Points, in no order, along strands that fork, close into loops and pass close to each other.
In the rows, 128 means zero.
Points whose rows are less than 104 apart are linked; no others are. Some points are linked to none.
Q_254: [177 111 157 128 127 125  87 144 165 112 176 101 161 114 147 124 160 152
 121 113 121 129 127 156  82]
Q_725: [139 105 158 121 147 152 147 112 113 158 111 132 153 166 128 116  81 165
 100 146  94 105 141 172 139]
Q_263: [153 133 148 148 118 137 163 125 112  99 180 132 167 130 142 157 142 138
 160 121 117 136 114 130 105]
Q_591: [127 136 107 127 133 113 132 178 108 138 123 147 101 113  99 183 161 104
 148  98 139 160 139  92 119]
Q_15: [146 125 110 124 121 157 222 104  67 144 141 158 178 186  93 136 103 148
 138 134 105 118 113 164 154]
Q_742: [159  93 132 121 123 156 109 110 130 114  64  91 149  87 101 128 141 149
 137 143 156  98  82 159 166]
Q_34: [150 118  82 100  67 108 110 112 160 123 165 118 159 110 142 125 182 127
 150 127 154 108  93  99 117]
Q_804: [ 70 150 141 126 110  92  80  80 134 110 133 107  96  78 141 149 133 145
 176 145 164 135 149  71 140]
Q_76: [148  92 123 138 136 152  90 103 109 113  53 103 135  74  90 166 130 142
 160 119 167  99 111 117 152]
Q_811: [155  91 153 103 149 170 113 190 162 133  57  92  96 146 100  86 149 118
  82 133 147 124 122 197 152]
Q_761: [115 137  84  77  98  97  94 158 195 151 146 128  92 152 126  76 169 104
 101 119 119 136 146 118 125]
Q_211: [144 137 137 147 107 136 167 171 125  60 152 123 152 136 142 137 144 126
 158 114 116 129  87 156 115]
Q_432: [155 132 183 183 153 163 166 117  66 118 145 138 169 132 123 194  97 150
 159 125 133 135 126 122  92]
Q_605: [108 159  94 111 127  92 100 156 144 195 172 173 115 140 139 116 165 117
 107  98 123 149 165  61  59]
Q_315: [112 151  72  80 123  95 110 182 167 195 141 165  93 159 116  91 172 106
  96 104 127 150 157  97  95]
Q_443: [144 109 180 165 174 157 111  91 109 125  83 133 175 130 140 156  72 185
 115 125 108  65 137 131 120]
Q_247: [190 102  86  95 110 133 158 121  97 163 155 122 133 109  86 160 176  93
 139 127 188 169  99  93 134]
Q_425: [129 152 133 134 109 109 126 143 134 144 214 152 139 144 173 116 179 116
 127  96 108 168 150 105  46]
Q_54: [138 102 148 104 114 165 180 121 114 137  96 105 125 169 120  75 127 143
 102 177 110 114  99 205 169]
Q_324: [115 122  87  72  96 112 120 103 155 153 102  97 112 123 103  96 168 123
 134 159 146 126 121 121 174]
Q_961: [132 143 105 146 128 134 166 154 117  63 113 143 166 146 128 144 125 124
 143 114  94  98  85 143 140]
Q_500: [111 131 101  73  74  83  67  87 204  99 164  93 109  97 155  65 172 114
 138 139 147 114 104 104 142]
Q_709: [ 97 148 163 180 164 134 138 161 112  84  91 150 115 134 160 152  81 116
 118 110 109 109 116 129 120]
Q_848: [ 97 121 186 127 110 133 143 141 147 109 164  98  89 119 155  69 109 121
 102 154 131 176 135 187 138]
Q_802: [138 126 102 131 146 109  63 126 176  94 103 124 157 133 130 142 124 137
 121 100  99  82 138 110 110]
Q_672: [ 90 126 147  93 112 147 181  94 107 143 103 114 101 162 136  69 105 129
 111 191 121 127 107 184 185]
Q_919: [117 166  88 132  93 104 150  57 102 162 172 171 173 124 159 159 129 142
 164 145 145 112 139  41 104]
Q_667: [130 154  93 132 138 113 110 116 137 161 149 172 169 152 134 174 122 138
 129 103 102 101 170  72  75]
Q_255: [158 157  81 157 142 126 107 133 143 121 122 156 183 139 131 198 132 132
 147  92 107  89 142  76  73]
Q_816: [219  73 115  82 120 154  96  87 144 179 124  90 164 126  81 137 164 148
 107 154 169 120 137 156 128]
Q_543: [135 177  47 132 107 100 171  91  84 193 155 191 176 135 139 156 134 128
 138 125 164 115 136  42 111]
Q_600: [183  92 187 147 169 168 138  98 106 148 106 120 209 133 124 158  82 195
 109 124 116  74 122 163 118]
Q_860: [119 106 186 145 139 135 135 113 135  92 117 100 141 120 161 106  89 140
 114 146 121  98  92 167 145]
Q_994: [128 113 162 128 118 143 165  67  69 165 159 130 138 124 115 148  88 166
 155 167 131 150 147 126 129]
Q_447: [ 78 138 151 152 174 134 129  90 110 145  97 150 121 170 151  99  25 135
  88 146  76  82 152 131 156]
Q_429: [117 146 124 146 128 123 120 189 131  87 100 129  94  96 112 168 156 104
 157 101 146 150 116 111 122]
Q_144: [172  92 132 108 137 149  95 198 176 104  87  95  96 112  95 110 169 111
 116 110 155 143 109 182 129]
Q_964: [ 88 146 129 134 150 112 111 188 130 154 129 133  55 124 117 121 136  99
 114 101 132 182 192 127 118]
Q_253: [142  87 175 116 120 152 118 107 137 111 109  86 132 103 127 105 118 155
 128 155 151 115 100 170 158]
Q_798: [112 126 179 167 143 126 110 109 111 109 141 122 137 102 157 157 104 156
 156 128 124 134 151 117 104]
Q_345: [170 104 115 113 131 125  74 130 180 139 136 116 163 133 122 131 151 143
 111 103 105 102 145 135 100]
Q_704: [116 129 122 101  96  98  53  92 190 106 137  97 112  82 137 112 168 132
 154 129 164 126 126  97 130]
Q_763: [184  94 206 160 173 180 169 128  82 114 115 125 183 129 117 166  94 170
 125 119 130 103  89 169 118]
Q_177: [201  78 103  94 118 160 144 117 106 166 109 104 138 132  65 146 155 123
 120 150 169 144 119 150 144]
Q_444: [ 96 138 106  93  96 105 142 161 128 108 107 106  74  92 111 111 163 103
 160 144 160 161 100 124 179]
Q_96: [145  88 193 164 158 171 185 132  95 118  92 124 156 139 143 132 106 146
 121 128 128 105  62 183 153]
Q_325: [131 161  81 136 116 109 164 173 103 152 165 183 125 137 115 171 174  92
 152 105 146 158 128  78 102]
Q_117: [ 83 164 161 163 137 103  60 100 177  71 163 100 118 100 182  83  90 105
 102 128 103 123 156 125 118]
Q_448: [138 110 198 131 116 135 137 151 143 121 200  84 112 118 158  79 144 127
 106 145 132 184 134 217 108]
Q_587: [141 102 156 102 142 162 148 153 134 153  86 121 101 160 105  85 120 122
  86 153 119 128 133 197 155]
Q_319: [110 123 193 170 153 139 141 130 100 126 153 133 131 137 153 136  92 154
 124 131 104 147 158 155 106]
Q_812: [100 130 167 154 178 149 136 124 139 139 108 141 121 174 168  71  41 106
  51 141  76  90 137 176 164]
Q_154: [128 127 109 119 103 117 133 190 129  93 105 116  78  89  97 144 186  88
 157 119 164 169  90 135 155]
Q_735: [176 105 146 133 142 145 138 143 140 126 119 130 180 151 126 119 113 159
 101 119  91  92 120 173 123]
Q_75: [ 94 147 106 110 145 112 135 167 127 171 126 156  83 158 114 120 118 119
 110 114 107 160 182 120 128]
Q_648: [ 86 159 125 162 165 129 122 184 141  92 112 159  91 144 144  88  80  66
  79 110  75 131 141 142 147]
Q_87: [102 126 181 148 115 133 139 114 129 103 154 115 110 127 170 105  90 137
 122 145 122 139 130 167 133]
Q_671: [ 61 185 118 140 116  97 162 111  99  80 143 150  98 131 166 132  91 126
 169 151 102 132 116  99 143]
Q_934: [154 134 146 138 114 115 107 137 156 113 205 122 166 126 168 134 184 131
 134 103 113 151 130 129  51]
Q_305: [ 81 164 103 142 130 106 125 178 152  93 133 136  74 136 142  99 111  87
 101 112 103 155 137 141 147]
Q_800: [123 133 108 135 177 132  99 134 138 116  66 153 138 163 117 126  78 135
  84 105  72  75 136 127 139]
Q_646: [ 83 127 129 137 156 125  89 174 156 119  85 116  51 114 109 107 123  99
 114 104 149 144 171 124 140]
Q_25: [179  94  71 112 121 145 143  85  94 167  93 107 160 113  84 150 136 131
 138 140 153 114 115 125 157]
Q_670: [ 69 143 140 100 101 111 124 116 151 121 116  87  43 111 134  70 130 111
 133 172 173 165 135 134 186]
Q_958: [102 169 106 144 139  99  98 135 138 165 162 173 121 149 149 159 138 122
 128 103  98 141 184  66  67]
Q_850: [172 129 108 142 165 128  96 211 171  84 114 126 158 143 122 148 151 124
 107  73  99 107 122 151  90]
Q_424: [133 105 187 107 117 141  74 115 166 139 161  72  70 101 128  94 155 131
 129 152 179 181 169 160 112]
Q_521: [109 179  63 129 106  99 162 141 118 161 164 199 149 140 141 152 156 116
 143 109 144 132 132  50  92]
Q_111: [102 166  60 136 141 113 163 109 103 108  95 169 160 157 117 137  96 136
 148 131  84  74 106 109 163]
Q_338: [163 150 144 149 134 137 172 161  98 135 205 172 145 161 125 171 168 104
 148  91 119 186 133 113  49]
Q_750: [ 86 135 129 106  90 118 155 130 143  89 112  92  75 114 126  77 139 104
 141 166 153 152  88 156 186]
Q_222: [ 94 141 152 127 114 125 195  95  67 152 172 142 108 129 132 149 107 142
 164 161 131 173 140 120 145]
Q_339: [137 114  88  90 109 115 160 131 101 181 131 127 110 107  95 135 174  98
 144 145 183 166 125  86 156]
Q_668: [159 149 111 135 125 126 142 178 126 157 200 177 153 169 130 132 177 101
 119  83 103 172 144 109  37]
Q_960: [103 111 145 141 142 137  86  71  96 125  61 110 112  67 107 169 101 157
 160 138 163 105 137  92 153]
Q_290: [109 129  74  80  94 104 142 127 125 143 125 127 118 105 115 125 171 106
 161 147 154 139 107  99 168]
Q_246: [131 132  66 118 117  97  99 102 121 153 104 126 136  83 106 172 151 123
 163 119 179 112 134  48 147]
Q_795: [100 112 166 113 126 144 148  89 115 155  98 120 113 162 143  85  76 160
 100 174 110 111 146 160 159]
Q_833: [ 70 142 145 131 157 125  93  82 142 138  92 129  93 147 140  82  50 127
  89 148 104  98 170 124 163]
Q_849: [140 121 123 115 139 127 128 142 117 178 141 145 110 139  97 150 146 125
 125 118 129 163 163 105 113]
Q_322: [126 129  77  86  81 103 109 143 176 120 152 135 130 135 139  99 173 113
 121 117 116 115 108 117 124]
Q_261: [168 100  62  98 102 123  95  69 129 192  99 113 162 109 100 141 154 143
 131 138 161  94 139  91 142]
Q_573: [108 139 103 121 106 103  86 114 151 102 114 114 113  77 128 158 159 128
 169 120 155 121 126  74 144]
Q_613: [162 138 155 165 148 151 175 138  73 128 181 160 150 148 107 201 129 124
 160 108 126 173 143 113  76]
Q_351: [ 98 130 134 142 133 126  96 183 148  77  82 106  66  93 124 117 128  90
 128 103 145 145 108 130 149]
Q_53: [139 119 136 141 123 140 159  76  91 132 130 129 177 130 127 154 100 169
 149 148 114 103 124 128 136]
Q_410: [157 100  96  99 101 132 107 191 168 107  91  99  96  99  85 116 196  97
 139 115 161 149  91 153 152]
Q_491: [165 117 148 144 170 139 117 197 163 103 110 114 154 145 127 114 117 143
  79  86  91 101 118 178 104]
Q_131: [110 151  69 142 146 126 162 139 109  71  69 154 146 153 108 125 112 107
 131 124  81  73  61 126 166]
Q_400: [122 132 136 161 178 140 104 115 119 119  64 151 148 137 135 160  65 157
 117 114  92  75 152 105 117]
Q_67: [101 153  59 104 119 111 217 146 100 133 127 166 132 174  99  94 138 115
 141 139  97 134  89 155 180]
Q_999: [148 113 204 143 132 131 122 118 130 124 196  92 137 107 160 112 136 142
 125 139 133 178 145 174  86]
Q_973: [137 125 196 161 165 135 130 127  95 148 177 128 130 131 140 154 118 143
 131 118 114 190 186 137  72]
Q_927: [193  83  88  72 103 137  74  72 167 187 104  96 165 123  92 114 157 156
 110 147 149  86 142 128 142]
Q_933: [ 80 139 161 144 144 145 170 104 124 111 130 136 123 165 173  64  39 108
  78 165  86 103 103 166 171]
Q_201: [136 154  67 137  98 106 123  75 108 150 146 137 154  91 147 172 142 129
 161 135 170  99 128  43 120]
Q_390: [112 107 176 160 161 160 149 153  97 108  70 134 113 124 141 141  99 123
 126 120 133 116  88 158 148]
Q_466: [163 142 103 157 154 133  95 175 154  91  97 144 170 149 117 179 130 133
 127  86  89  90 136 113  91]
Q_389: [ 90 130 151 108 111 127  82 133 169 131 143  84  53  94 127  75 152 113
 128 149 170 175 158 152 146]
Q_712: [115 143  78 127 112 113 148  87 110 118 125 139 164 137 129 139 124 146
 149 140 114  94 111 104 154]
Q_301: [113 135 165 153 114 143 192 127  78 105 162 135 129 139 137 154 110 143
 166 139 119 143 105 141 139]
Q_649: [139 105 170 154 142 141  96  71 102 125 109 119 151  83 126 171  97 173
 159 134 151 105 147 106 122]
Q_541: [ 96 116 130 113 137 118  84 110 160 122 102 108 100 127 125  90 101 126
 102 135 121 112 148 132 151]
Q_385: [ 90 144 132 158 173 129 124 167 123 116  78 158  98 158 134 124  71 106
  93 107  86 109 145 134 133]
Q_902: [189 111  97 126  77 126 114  97 136 127 180 118 187 100 135 152 184 128
 142 111 168 122  97 101  89]
Q_882: [185  94  96  57  89 133  83 131 172 188 143 113 125 130 100 100 196 125
 107 140 168 132 129 120 110]
Q_572: [ 63 164 122 129 117  89 122  91 123  97 119 133  94 107 148 130 110 129
 160 149 129 126 126  84 165]
Q_181: [176 115 207 157 167 138 113 146 123 125 188  96 148 115 143 138 145 148
 124  99 115 183 153 168  59]
Q_714: [ 59 159 141 145 123 112 172 134 100 113 136 154  83 142 158 109  90 115
 139 149 110 153 128 136 159]
Q_922: [ 55 155 137 144 131 122 163 107 112 112 122 155  81 154 158  77  52 102
  96 154  94 131 120 147 176]
Q_66: [214  91  96 105  87 141 146 104 117 146 184 115 169 117  99 159 174 107
 131 126 180 146  95 120  99]

How many points has the smallest loop of links through each point below? Write 0 if it is on no loop.
Q_76 | 9
Q_144 | 27
Q_848 | 7
Q_800 | 9
Q_927 | 5
Q_263 | 10
Q_849 | 7

Name the points in between on the shortest way along the links from the first point to the second, in order.
Q_444 / Q_725 | Q_154 > Q_410 > Q_144 > Q_811 > Q_587 > Q_54 > Q_672 > Q_795
Q_761 / Q_725 | Q_315 > Q_605 > Q_958 > Q_667 > Q_255 > Q_466 > Q_850 > Q_491 > Q_735
Q_902 / Q_934 | Q_34 > Q_322 > Q_761 > Q_315 > Q_605 > Q_958 > Q_667 > Q_255 > Q_466 > Q_802 > Q_345 > Q_254
Q_541 / Q_290 | Q_833 > Q_447 > Q_812 > Q_933 > Q_922 > Q_714 > Q_671 > Q_572 > Q_804 > Q_573 > Q_246 > Q_201 > Q_919 > Q_543 > Q_521 > Q_325 > Q_591 > Q_429 > Q_154 > Q_444
Q_424 / Q_315 | Q_389 > Q_670 > Q_750 > Q_444 > Q_290 > Q_339 > Q_247 > Q_66 > Q_902 > Q_34 > Q_322 > Q_761
